A landscape with many valleys, sampled at points; each row gives a point and its height.
From any point a ball takes the steepest step (drop divided by distance) to one of its 6 nearest points. It stops when none of these is lower. Distance is the straight distance between rows; heights are no part of it.
Luru height 384: [164 132 137 139  77 113  89 121  21 123 204 116  68 156 173 108 149 143
 121 163 138 204 104 181 112 128 120]
Lem height 92: [116 118 100 125  67 120 130 120 171 129  91 124 143 157 150  98 155 107
  98 107 157 119  69  93 131 139  85]
Vuv height 151: [102 142 110 103  80 120 136 137 176 120 110 117 139 156 131  86 144 111
 121 123 141 138  70 104 147 155  88]
vebip height 96: [133 101 126 143  45 116 107  92 130 128  92 124 134 148 150 123 136 124
  96 136 142 111 113  94 138 103 123]
fir height 397: [ 92 123  94  47 243 125 157 121 221 117  96  82 124 109  89 155  90 158
 144  92 106 120 165 123 143 109 128]
zolo height 141: [147  94 126 134  44 105  97  68 111 114 100 125 115 150 127 132 152 129
 103 138 147 129 110  95 147  97 123]
bim height 101: [ 94  96  78  90  93  98  91  55 159  92  70  78 132 139 111  93 167  83
 144  80 147 109 129  80 142 112  78]
duko height 378: [171 153 141 143  91 129  85 144   7 120 220 135  87 146 184 107 154 159
 115 144 139 188 131 168 113 144 107]
papam height 350: [156 173 138 147 189 106 164 150  51 163 168 157 120 126 135 145 111 137
 165 145 136 125 140 138 119  79 156]
rifum height 390: [159 161 138 139 162 134 137 151  57 150 142 149 121 123 132 116 133 109
 175 172 139 130 119 169 102  95 146]
roko height 246: [139 162 126 118 190 131 164 160 167 145 114 100 140 105 107 144 118 136
 131 123 144 108 120 155 146  94 152]
Zet height 346: [195 115 142 159 119 140 127 151  75 156 159 148 129 110 158 124 129 114
 162 161 118 126  97 192 122 131 171]
loso height 654: [158  99 118 166  53 127 120 108  72 131 160 190 124 166 152 104 145 143
 134 182 110 144 108 150 106 140 144]
fetem height 44: [125 134 105 139 104 152 140  99 146 116  81 136 158 154 110  77 147 114
 118 120 126 114 113 131 109 146 140]
nanis height 628: [130 134 158 153 161 112 153 145 170 144 151 147 143  95 133 130 139 147
 139 112 123 110 136 147 148 124 166]
foduv height 308: [ 95 105 145 106 162 137 136 138 177 106  96 104  97  85 138 134  80  88
 109 103 143 112 150 103 168 132 104]
Degit height 364: [181 121 179 170 107 141  83 180  51 166 188 159 119 121 174 142 106 143
 143 139 114 144 131 136 136 164 136]
Demun height 32: [130 116 110 152  68 135 131 108 143 125  84 127 145 164 121  91 136 112
  92 134 140 115 115 113 119 117 129]
kod height 147: [149  97 130 111  65 111  94  62 111 116 126 120 129 154 113 132 171 152
 103 146 143 158 106  94 147  94 144]
Sidor height 361: [116 144 152 173 154 141 144 149 105 160 129 179 133 133 124 175  92 133
 152 168 121 112 154  81 133 114 135]
fefet height 337: [142 172 155 147 164 150 145 131  75 139 122 165 119 133 123 149 115 127
 158 183 122 119 153 107 117 105 139]
Rumu height 396: [134 136 114 152 155 128 140 218  52 173 180 193 176 126 132 202  85 139
 140 130 144 128 173 178  77  91 129]
voni height 884: [161 150 165 180 120 154  80 211  42 177 165 156 142 143 140 180  96 130
 175 158 107 140 126 153 102 139 116]
Lemi height 452: [109 178 120 137 181 134 155 206 162 160 118 101 153 103 129 162 105 136
 137 104 159 128 150 143 115 103 126]
buvu height 360: [176 106 163 170 100 121 104 127  42 151 201 155  97 137 175 129 129 158
 135 142 106 162 133 142 131 162 162]
kega height 234: [138 106 132  35  67 121  89  87 169 110 105  70 155 155 106 126 195 128
 123 104 114 118  78  77 156 152 113]
zas height 370: [156 134 155 156 101 137  88 145   7 126 216 162  92 146 177 113 154 163
 112 151 127 175 128 154 116 146 109]
sitof height 359: [105  68  96 100 122  94 118  56 173  97  95 101 144 124  92 117 131 112
  85  83 105 104 143  98 137 113 119]
sisu height 605: [139 145 154 182 125 138  84 204  37 161 176 143 147 144 120 174  98 126
 188 159 114 148 133 160  88 145 124]
dula height 121: [132 146 145 184 131 140  97 214  39 167 174 176 151 140 126 181  91 130
 201 161 116 145 135 166  74 130 129]
zife height 140: [ 59 130 105 145 190 142 155 154 207 131  77 105 120 122 144 123  89 128
 166  95 111  93 163 115 138 146  88]
gove height 53: [131 113 111 141  56 126 124 115 140 134  84 113 151 164 135  99 146 104
  91 122 141 113 107 105 115 128 113]
karo height 114: [ 60 137  87 151 199 139 163 143 184 140  58 111 136 124 126 146  82 140
 169 114 110  98 182 108 148 134 103]
vip height 269: [116 103 133 108  43 103 122 109 162 110 118 136 127 145 175  95 173 133
 113 127 134 102  86  77 162 111  91]
bunot height 583: [136 116 126 176  37 134 107  98  52 125 155 172 103 183 155 110 146 151
 140 183 112 146 123 144 100 129 131]
fus height 135: [ 82  91 135  86 150 127 136 101 181  89 123 133 103  91 130 124 117 111
 100  97 141 143 145  97 164 137 110]
fesi height 305: [147 145 136 131 180 113 165 153 161 146 126 109 149  91 113 138 115 137
 136 115 130 114 122 162 151 116 167]
rikob height 389: [158 133 144 152  75 112 107 112  10 124 206 118  86 156 172 104 151 155
 119 170 129 191 119 162 108 133 128]
sar height 355: [133 143 137 167 155 113 161 163  95 177 132 159 141 133 115 192  70 130
 150 182 119 121 148  99 127 103 151]
Zula height 142: [ 91 100  69  90 108  93 100  40 156 106  78  90 121 126 108  92 149  94
 135  76 137  97 148  77 131 117  85]
Faza height 375: [178 142 159 162 122 130 125 174  71 162 162 137 115 117 151 130 138 107
 174 143 126 128  98 198 105 138 161]
pezo height 489: [140 158 147 195 133 135  86 209  49 172 166 148 143 136 137 170 111 136
 203 134 125 142 148 171  90 134 131]
Ganuz height 51: [130 128 116 146  87 135 131  94 140 126  89 121 155 151 116  81 144 118
  99 131 131 118 109 140 107 146 133]
niru height 339: [ 87 138  96  74 238 126 169 122 219 117  96  78 140 123  85 134 100 165
 165  91  91  89 158 138 126 133 121]
tir height 191: [ 88 119 112  59 101 110  89  81 166  82 114  72 140 141  78 121 160 105
 120 119 122 145  93  97 128 126 114]
Tuse height 358: [174 115 176 174 111 121  97 157  45 173 199 160 102 113 176 132 123 140
 141 134 109 140 126 148 142 162 148]
kesop height 357: [180  96 143 164  92 117 125 141  70 157 178 168 115 140 161 115 136 143
 135 168 110 134 102 175 127 167 183]
lilu height 334: [200 133 145 131 117 157 136 150  93 156 140 151 127 128 138 119 137 106
 142 179 122 132  96 194 110 121 160]
sulep height 406: [101  83 123  92 147  98 136  98 210 104  97  79 129 104 110 112  99  91
  87  83  90  78 145 117 129 136 132]
zuv height 344: [148 140 125 117  81 118 116 120 125 121 198 175 125 145 153 130 174 167
 109 139 155 173  76 137 132 134 117]
Ropu height 52: [137 128 133 156 122 137 142  91 129 103 101 121 139 144 106  87 135 120
 118 132 111 118 133 143 102 145 173]
Soze height 369: [152 167 120 158 176 108 155 186  51 187 182 168 156 116 145 171 108 142
 136  98 166 133 168 150 107  90 134]
Rirar height 429: [161  94 120 172  80 117 128 106  48 130 172 170 109 155 165 106 139 152
 138 175 101 151 108 168 110 141 165]
loma height 87: [135 114 150 154  99 116 107  93 136 113 131  98 116 141 125 104 135 113
  85 143 129 136 115 129 101 118 162]
zesit height 509: [ 68 123 137 108 180 122 149 138 215 111  90  86 108 107 149 115  94  95
 128 102  97  90 151 123 125 143 111]
paza height 94: [150 146 137  94 196 158 160 137 141 136  76  92 136 104  91 147 104 132
 121 134 139 118 131 133 152  88 146]
nug height 20: [109 121 115  96 157 157 153 109 149  96  92 167 146 110 108 110 131 127
 112 115 166 133 133 103 170 147 102]
figum height 113: [158 128 152 118  97 111 112 113 119 114 168 124  95 128 129 140 155 138
  82 138 161 169  93 128 132 112 140]
boban height 418: [122 121 125 154 164 125 136 215  44 153 170 206 186 124 119 207  81 130
 168 154 130 136 170 185  85 102 139]
munav height 426: [138  87 120 121  41 113  96  78 121 114 105 142 132 143 144 118 174 135
 116 130 149 115 107  78 147  93 113]
nogod height 184: [100 143 101 113 117 140 141 115 168 105 109 133 144 146 111  73 155 123
 113 109 153 157 102 112 143 159  93]
zofiz height 362: [112  83  75  94 123 101 126  65 182 116  79  98 142 130  97 106 117 107
  80  70  97  77 153  99 134 135 109]
dav height 239: [148 146 134 101  73 109 118 113 120 124 193 142 107 159 151  98 195 179
 133 130 145 172  84 138 129 130 124]
muk height 138: [ 89 158 110 136 220 112 158 126 138 135  83  61 131 130  93 159  86 128
 136 141 130 145 186 106 126  96 142]
Kedof height 17: [123 140  96 126 127 158 162 110 142 107  89 157 165 133 103  79 152 130
 118 120 133 121 118 128 137 149 125]
Pife height 385: [123 136 140 183 146 137 143 181 139 164 120 153 153 121 120 191  81 128
 146 158 130 117 145 111 130 123 143]
Supal height 409: [ 99  74 117  92 145  98 136  90 195  80 117 104 141 104 117 126 103  96
  77  83 107  88 160 120 132 126 128]
dused height 194: [ 81 100  90  82 105 102  87  51 165  82  84  76 131 136  85 125 156 106
 125  84 120 118 146 104 120 114 101]
vurul height 612: [141 143 106 138  65 129 117 130 119 122 189 184 126 151 147 112 184 179
 120 143 156 154  95 146 128 140 106]
dibin height 36: [135 135 109 132 133 144 149  99 143 112  85 144 154 136 103  78 144 138
 122 127 115 116 127 130 118 149 147]
regip height 245: [ 71 136 126 122 195 126 164 138 225 117  89  79 112 118 139 114 106 116
 157  90  88  82 152 134 121 141 105]
Lok height 353: [191 103 166 174 105 121 123 154  62 163 179 149 117 118 165 128 123 143
 152 148 116 131 113 173 136 157 176]
Degi height 258: [169 173 151 122 128 182 115 150  90 125 121 170 107 125 120 130 134 112
 128 179 138 121 123 146 107 114 122]
lepa height 78: [123 137 138 158 143 130 144  98 150 109 121 129 145 130 117  93 138 124
 130 121 110 117 126 144 112 136 179]
kemes height 347: [185 106 138 166 105 131 133 130  75 145 158 163 126 123 159 124 126 125
 144 161 114 129  92 184 124 139 176]
bizo height 467: [178 116 108 140  74 163 124 138  94 137 158 202 136 139 143 130 148 147
 122 164 139 133  94 174 123 126 124]
kaluz height 393: [156 125 148 136  57 112 105 122  11 123 198 107  87 159 164 108 142 150
 114 180 125 189 102 156 109 120 137]
paru height 75: [135 138 130 105 181 165 149 126 140 128  62  89 120 108  99 152  79 115
 116 146 142 112 162 103 155  94 130]
gakez height 419: [164 173 137 167 158 124 119 174  59 170 171 128 121 113 141 124 145 138
 199 126 150 131 120 191 105 110 143]
kele height 421: [120 148 135 190 143 141 134 170 154 162 120 170 159 102 126 182 103 139
 155 132 128 107 149 122 155 128 126]
fini height 137: [109 134 124  99  71 111 137 130 185 123 113 110 143 151 156  88 162 117
 101 119 138 114  64  90 154 139  94]
vobe height 301: [172 144 116 111  88 173 114 154 114 132 160 178 107 123 141 136 141 137
 102 146 167 158 107 141 142 132 118]
zaba height 39: [131 129 113 101 152 168 151  98 146 109  74 162 161 128  91  99 136 143
 113 122 139 124 135 132 155 139 129]
Lun height 45: [134 137 127 126 156 143 161  93 136 121 102 152 162 131  95  94 149 147
 128 125 114 104 131 138 142 132 150]
sor height 381: [123  81 101  96 142 109 142  80 194 118  85  86 141 120  99 119 106 103
  75  70  85  80 150 113 126 136 126]
dis height 275: [ 89  83  81  92 126  92 100  44 172  90  95  96 140 138  97 112 143 114
 104  77 121 113 152  93 129 111 110]
ditaz height 701: [126 127 127 174  16 141 104 121  89 125 163 170 111 178 173 108 172 175
 152 157 132 144  95 141 102 143  90]
vozo height 19: [ 67 109 117  72 138 101 111  82 177  73 125 111 119 125  83 110 156 113
 115 101 132 152 112 104 134 144 110]
pibav height 278: [151 178 152 130 144 183 124 150  71 124 125 180 107 137 121 128 129 108
 138 186 147 131 141 138 117 127 125]
Rori height 169: [ 77 122 101  67 119 107 118 101 175  71 128 103 131 137  90 105 157 107
 124 124 137 169  93 112 126 147  98]
Bibe height 379: [138 133 135 169 170 105 186 183  90 189 124 133 139 129 125 190  54 117
 140 165 130 150 142 107 116 121 184]
fali height 54: [143  95 120 146  60 121 105  93 130 117  87 109 123 155 125 117 141 106
  85 141 128 120  97  96 123 113 133]
tobiv height 345: [ 76 140  85  91 222 108 174 146 226 127 100 107 130 116 119 146  94 164
 153  82 108  96 154 138 138 127 107]
Dumun height 91: [141 114 155 148  95 110  98 103 131 111 149 100 116 128 131 124 133 110
  82 144 138 159 114 122 108 131 165]
tov height 788: [153 107 106 165  52 144 114 124  92 130 164 202 138 157 153 109 151 158
 138 166 126 135 101 157 113 141 127]
Voma height 354: [150 173 138 135 179 121 155 139  54 145 153 149 119 127 120 125 125 140
 166 171 139 123 137 140 124  74 143]
zaviz height 257: [ 80  88 118  85 143  89 118  78 181  68 135 120 124 106  99 132 132 120
  95 100 111 134 139 110 142 131 112]
Zilos height 374: [164 130 165 167 102 118 104 118  18 134 203 144  82 148 174 117 144 155
 129 149 108 181 127 155 119 144 142]
sope height 444: [174 139 179 169 113 161  78 197  52 179 184 155 129 128 163 164 101 137
 152 151  95 139 130 143 115 152 126]
dop height 391: [ 90 129 113  97 194 124 158 118 214 119  86  69 128 121 107  97 113 120
 144  94  92  82 142 139 113 155 127]
zin height 333: [122  82  66  83 115 107 148  73 189 127  75 107 143 125 105  96 111 109
  80  58 108  73 137  90 140 152  93]
simo height 282: [ 79 113 116  79 143 119 129 100 165  74 142 139 128 115 111 111 135 113
 114 105 140 159 116 104 155 140 104]
lika height 380: [139 169 108 167 166 116 128 195  67 163 195 170 163 126 135 179 121 145
 169 117 155 131 164 171  89  94 122]
lilit height 200: [100  88 102  63  76 123  70  70 159 103  71  59 130 127 108 122 175  94
 144  91 155 120 116  77 149 133  91]
veb height 356: [105 129  90  52 239 141 161  90 210 108  84  85 131 116  85 126 101 159
 158  88  96  94 168 129 134 126 118]
dofat height 315: [ 79 142 109  95 214 120 163 139 224 118  83  96 129 124 119 116 102 135
 162  87  89  90 155 137 131 149 111]
maru height 16: [153 123 108 140  58 147 118 135 106 127 167 207 129 147 149 121 167 163
 117 144 145 143 103 152 122 138 107]
Gilez height 382: [149 178 132 176 168 125 129 192  61 162 180 155 138 121 143 147 130 142
 184 115 155 138 160 178 100 100 132]
zosa height 77: [152 140 128  98 166 147 165 118 158 136 103 130 160 103 102 115 126 142
 115 121 126 107 125 146 153 113 151]
fos height 469: [164 148 153 183 128 142  90 198  62 173 170 131 128 121 161 148 133 128
 191 118 129 135 112 185  91 141 144]
pafe height 242: [132 105 123 124  46 104 114 109 156 124  99 125 124 144 169 105 161 124
 115 124 149 116  88  77 150 108 102]
Zof height 407: [110 146 181 180 142 120 117 137 137 124 149 147 107 120 141 116 136 130
 138 130 121 129 152 117 120 150 143]
ratig height 536: [167  93 127 174  65 131 120 108  57 129 160 190 114 154 148 110 136 157
 139 183 116 138 114 166 116 138 156]
pifi height 373: [ 97  81 110  99 143  98 130  59 181  84 120 103 127 114 114 124 127 108
  86  90 105 115 155 118 134 124 125]
gira height 93: [105 164 130 122 200 135 151 130 133 134  73  75 127 121  98 154  91 119
 136 130 133 124 161 113 133  85 139]
Ratok height 459: [120 142 109 175 149 140 147 198 133 164 106 146 165 120 109 193  73 125
 149 158 133 123 140 139 114 115 145]
lepam height 149: [ 58 132 126 141 176 153 141 142 195 119  66  90 108 114 141 131  85 113
 156 102 123 103 175 112 143 151  95]
voz height 313: [165 180 149 124 141 170 129 148  66 142 121 158 110 133 120 122 130  97
 143 192 147 132 122 161 105 110 140]
Pif height 367: [113 163 167 166 138 152 115 150 111 127 137 165 104 131 137 133 133 122
 140 143 141 134 166 107 116 141 128]
loke height 73: [105 146 101 113 121 156 150 110 165  94  97 155 147 133 109  80 144 123
 122 122 147 140 118 119 142 155 110]
zopa height 460: [109 150 164 188 152 140 119 144 127 146 139 173 117 116 138 150 122 134
 145 139 123 119 170  99 134 142 136]
Nopok height 256: [ 90  98 145 106 155 136 141 117 191  91 106 125 108  78 133 132 100  96
  97 103 139 123 145 106 159 138 112]
zeki height 60: [136 125 122  92 161 172 159 109 141 116  67 139 125 104 103 131  99 120
 120 129 147 116 145 113 180 109 115]
rozu height 226: [143 172 132 120 186 118 159 167 157 152 116  91 137 104 114 143 116 133
 130 111 150 133 127 156 136 103 147]
bot height 458: [ 98  99 125  88 160 115 155 113 213 108  98  74 136 111 124 110  92  97
  88  86  81  86 139 129 109 148 134]
Fopo height 182: [102 112 111  51  97 121  95  94 170  98 105  67 144 140  90 118 172 114
 116 118 113 141  85  95 138 130 113]
gimud height 651: [109 171  99 165 160 150 149 214 150 154  98 129 156 110 125 190 106 130
 147 127 160 126 150 156 112 126 124]
dobit height 758: [110 143 160 181 165 130 134 153 160 136 150 152 128 113 137 135 134 149
 151 128 116 110 152 113 149 151 154]
zorul height 119: [152 117 147 101  87 114 112  90 115 104 176 132 105 141 123 135 152 150
  95 147 148 167  94 118 136 102 142]
tinol height 221: [151 131 131 108  85 133 116 133 122 121 193 162 105 117 142 128 164 154
  87 134 159 182  92 138 143 130 125]
Nirud height 551: [124 152 142 157 161 132 147 182 174 149 133 120 153  87 139 160 120 146
 140 103 134 117 121 148 151 123 147]
lovik height 288: [113 161 170 179 133 149 109 133 115 125 140 151  93 119 147 120 139 122
 120 138 136 141 160 113 108 137 133]
vov height 46: [137 123 125 107 156 164 158 107 149 117  89 158 160 113  93 106 132 144
 121 126 124 115 134 128 163 123 147]
dovad height 388: [174 141 150 116  52 127 103 138  20 120 200 105  83 151 175 100 147 157
 114 166 139 201  87 184 116 122 114]
Lunin height 254: [ 78  94 127  86 150 101 126  90 190  77 130 125 116  94 114 123 119 110
  97  97 128 133 140 110 156 138 119]
fip height 108: [149 155 136 100 192 136 156 148 146 149  96  81 128 109  94 148 108 124
 128 126 137 126 146 129 139  86 149]
bigeb height 478: [114 142 111 180 147 134 163 196 124 169  98 143 163 125 107 190  78 115
 156 166 132 124 137 132  99 132 168]
tiruf height 372: [162 102 152 175 101 114 109 105  46 140 197 154  93 151 175 116 133 148
 124 160 112 155 115 152 123 145 167]
vem height 180: [149 134 140  98  85 107 115 124 125 125 189 145 111 128 139 140 177 166
 113 137 152 179  79 134 137 118 124]
Lepe height 552: [ 89  98 137 112 152 112 130 123 211  98 103  97 107 101 141 114  93  94
  91  90 101  95 144 114 140 141 123]
Zorod height 14: [ 86 112  68  70  99  89 117  64 175  96  72  71 117 122 149  83 180  79
 158  81 133  90 123  71 141 122  65]
vini height 154: [140 149 161 139 110 169 111 152 108 111 148 148  84 113 141 137 133 114
  93 144 159 151 133 124 121 140 118]
zugu height 267: [ 83 143 103  83 122 111 142 122 170  92 132 110 142 144 102  91 152 111
 113 112 143 161  93 102 141 169 104]
luf height 136: [154 131 153 121 110 133 117 134 122 116 178 129  97 120 148 134 141 127
  84 135 168 175 104 127 132 138 134]
nok height 111: [135 145 170 136 117 134 115 132 116 118 149 118  91 110 145 130 130 107
  87 135 157 162 120 122 110 142 147]
gode height 624: [ 98 110 138  99 173 111 153 130 230 106  92  82 116 112 138 116  93  96
 107  89  96  88 141 135 120 142 124]
Belu height 398: [137 157 125 183 141 136  97 200  62 161 181 166 159 130 123 171 111 141
 199 122 138 141 146 178  85 120 123]
gozu height 386: [119 103 109  81 150 139 145  99 209 132  88  82 133 118  96 103  90 106
  83  79  80  77 144 132 116 155 118]
Taf height 351: [ 99 134 101  63 212 141 164 109 221 118  67  76 127 113  82 111 114 142
 148  90  84  86 148 130 119 151 124]
kes height 366: [184 127 173 176 113 138  86 181  56 179 190 150 120 112 175 154 117 144
 152 138 120 139 121 147 124 168 151]
Tomo height 383: [102 123 110  69 192 143 160 117 218 118  84  71 129 129  89  96 101 121
 142  90  84  77 143 136 112 152 122]
divir height 170: [ 87  93  67  88 112 100 117  63 169 105  82 104 142 129 126  93 158 103
 138  59 131  91 151  74 134 124  83]
Fek height 167: [112 119 128  52  75  95 120 114 193 121 129  86 156 154 117 101 172 116
 111 118 111 125  53  89 143 141 106]
vav height 296: [104  82  60  91 117 102 152  63 174 125  75 102 147 126 110  96 125 110
 102  52 123  79 135  77 143 132  86]
kazi height 217: [ 74  94  95  86 134 103  94  60 164  74 128  85 135 131  84 126 148 113
 109 107 116 139 132 105 133 117 104]
sal height 453: [146 106 126 157  37 122 101 104  36 133 156 144  85 186 152 106 144 149
 137 185 109 165 110 146 102 117 127]
bipup height 98: [112 113 134  98 157 162 140 118 168 109  84 137 114  88 132 130  99 110
 108 115 156 120 150  98 175 123 103]
Topun height 100: [ 80 147 104 153 185 150 148 133 159 125  45  94 129 134 120 151  79 124
 159 129 120  98 197  96 143 127 108]
Tebev height 348: [ 89 131 143 122 172 142 144 149 190 111  81 101 101  94 141 131  82  89
 118 101 129 108 161 106 145 141  96]
tud height 349: [151 157 137 144 177 118 167 149  67 161 151 157 114 131 132 174  94 133
 144 183 126 131 158 110 130  85 153]
Per height 139: [104 169 125 116 215 115 164 142 137 125  90  54 128 120 101 155  96 130
 134 142 135 153 171 128 128  92 162]
bok height 163: [156 133 149 116 103 148 106 145 109 122 171 151  95 113 148 131 138 128
  75 134 175 165 106 126 130 133 121]
Feza height 195: [127 112 120  44  85 114 101  90 163 109 103  54 148 151  87 128 168 131
 118 120 112 126  75  99 159 139 110]
pifu height 249: [139 126 110 169  48 140 111 116 107 140 158 193 123 165 161 101 162 174
 138 164 128 138 108 152 118 148 106]
ruta height 174: [111 120 135  78  55  85 127 127 187 112 135 110 151 162 159 106 180 129
  98 121 105 110  58  80 158 128 102]
Med height 352: [155 156 128 147 184 100 176 165  47 177 177 152 118 122 142 172 107 147
 143 138 146 139 148 118 124  88 150]
fufu height 438: [173 103 116 163  76 139 126 117  81 144 170 200 134 151 141 123 133 147
 131 186 113 128 101 178 123 135 142]
zazig height 475: [129 134 154 158 166 111 144 128 164 131 143 147 138 112 134 114 140 143
 143 108 105 114 136 133 138 138 177]
rif height 394: [129 136 125 177 150 121 171 180  94 176 103 139 152 123 112 202  64 114
 158 175 135 127 150 118 104 117 177]
nubaz height 377: [151 174 114 170 171 108 134 191  42 166 180 165 147 114 137 156 128 146
 167 100 156 136 153 173  95  91 125]
Muba height 223: [134 132 149 151 174 120 150 110 158 127 130 139 153 118 124 102 149 155
 133 112 108 109 123 150 147 130 176]
sotan height 106: [118 133 179 173 128 121 116 122 133 109 146 106 109 124 131 111 139 126
 113 127 120 136 142 121  97 151 168]
nef height 387: [111 141 133 168 136 133 128 214  30 149 176 192 176 142 116 185  93 131
 188 161 118 149 152 175  75 112 136]
Sosum height 179: [101 132 123  56  98 117 114 104 185  98 135  81 138 144  95 116 165 115
 124 119 119 151  78 104 143 147 111]
rumiv height 365: [173 126 171 163 112 134  83 157  13 136 218 171  94 140 172 124 136 156
 117 144 118 158 159 138 127 152 114]
zupi height 76: [123 133 168 166 115 105 116 103 134 115 135 102 109 139 131 111 137 116
 107 130 124 131 123 138  98 134 168]
biv height 363: [136  88  88  83 143 138 152 104 204 131  67  85 143 124  94 112 100 112
  93  71 104  63 128 117 120 159 111]
pabi height 368: [179 130 176 144 119 153  80 162  22 157 203 186 118 126 174 153 115 150
 128 155  95 144 145 129 132 147 128]
vupa height 197: [150 163 159 133 120 179 111 160  91 118 136 161  92 120 136 131 142 109
 108 157 161 147 131 137 118 134 114]
Teni height 523: [122 164 125 170 149 140 137 197 166 160 121 132 158  96 142 191 107 148
 138 124 144 111 134 134 131 121 125]
torig height 161: [ 96 106  91  86 105 114  77  59 154  89  77  71 144 125  87 114 159 102
 137  88 124 132 124  93 135 119  95]
rado height 309: [179 140 132 125 105 178 134 148  78 134 134 175 127 124 137 125 156 122
 119 179 141 129 106 182 110 125 132]
gumim height 88: [ 92 134 122 142 179 158 149 131 151 125  53  89 114 112 110 148  80 104
 138 129 133 113 173  96 145 106 105]
fofek height 90: [ 97 138 125 131 197 150 146 124 141 130  57  83 125 131 102 147  88 126
 136 135 123 124 186  97 122  98 123]
Geza height 527: [114 155 160 180 148 128 131 163 155 156 144 155 142 113 145 161 114 144
 156 124 122 100 148 117 146 147 133]
zito height 318: [130  98  97  48  68 134  81  79 150 106  82  54 142 126  90 129 190 116
 133  99 133 117  87  70 164 152 110]
bifam height 95: [148  99 147 132  77 100 102  87 109 117 134 108 106 132 122 138 140 119
  78 143 140 147  98 124 118 102 153]
notuv height 82: [153  93 147 118  63 111 102  68 120 126 122 118 115 133 127 139 152 131
  87 150 142 142 116 107 134  91 141]
fad height 228: [114 179 121 122 207 119 177 174 152 142 106  76 138 102 107 148 110 126
 133 119 147 139 147 143 119  96 139]
pafab height 376: [150 162 131 151 181 102 167 200  58 204 169 140 140 125 143 181  84 138
 113 112 163 146 172 119  96 109 157]
zud height 148: [150 108 136  98  81 101 102  79 104 116 170 132 114 137 109 124 175 163
 115 142 145 177  85 117 142  98 137]
veno height 185: [101 104 102  66  86 123  82  63 157  99  95  64 143 136  82 123 172 101
 136  94 120 140 115 100 141 129  98]
Nelot height 48: [127 130 120  85 161 181 156 106 147 112  97 154 136 102 102 108 120 129
 119 118 146 120 134 113 174 122 128]
pon height 196: [ 85 118 146 134 169 151 145 144 184 114  69  97 107 101 140 128  83  93
 132 106 133 102 169  84 147 131  91]
Semid height 600: [103 108 154 114 166 126 141 136 207 110  99  96 108  98 151 121  89  91
 111  96 115 101 148 113 151 149 112]
Gerov height 168: [116 118 131 110  56  96 119 123 178 126 117 113 137 143 167  98 166 123
 111 119 127 102  70  85 162 130  86]
gatef height 371: [193 110 126 149  89 149 131 135  85 144 155 179 136 138 150 125 132 139
 139 175 113 114  93 186 121 142 164]

Where does a ball stop that starts at each point below?
zesit => nug
bot => Zorod
dav => Demun
Geza => Kedof
sal => Kedof
fir => nug
Pif => Kedof
dobit => Kedof
Tomo => nug
luf => Demun
vem => Demun
sor => Zorod
Fopo => Demun
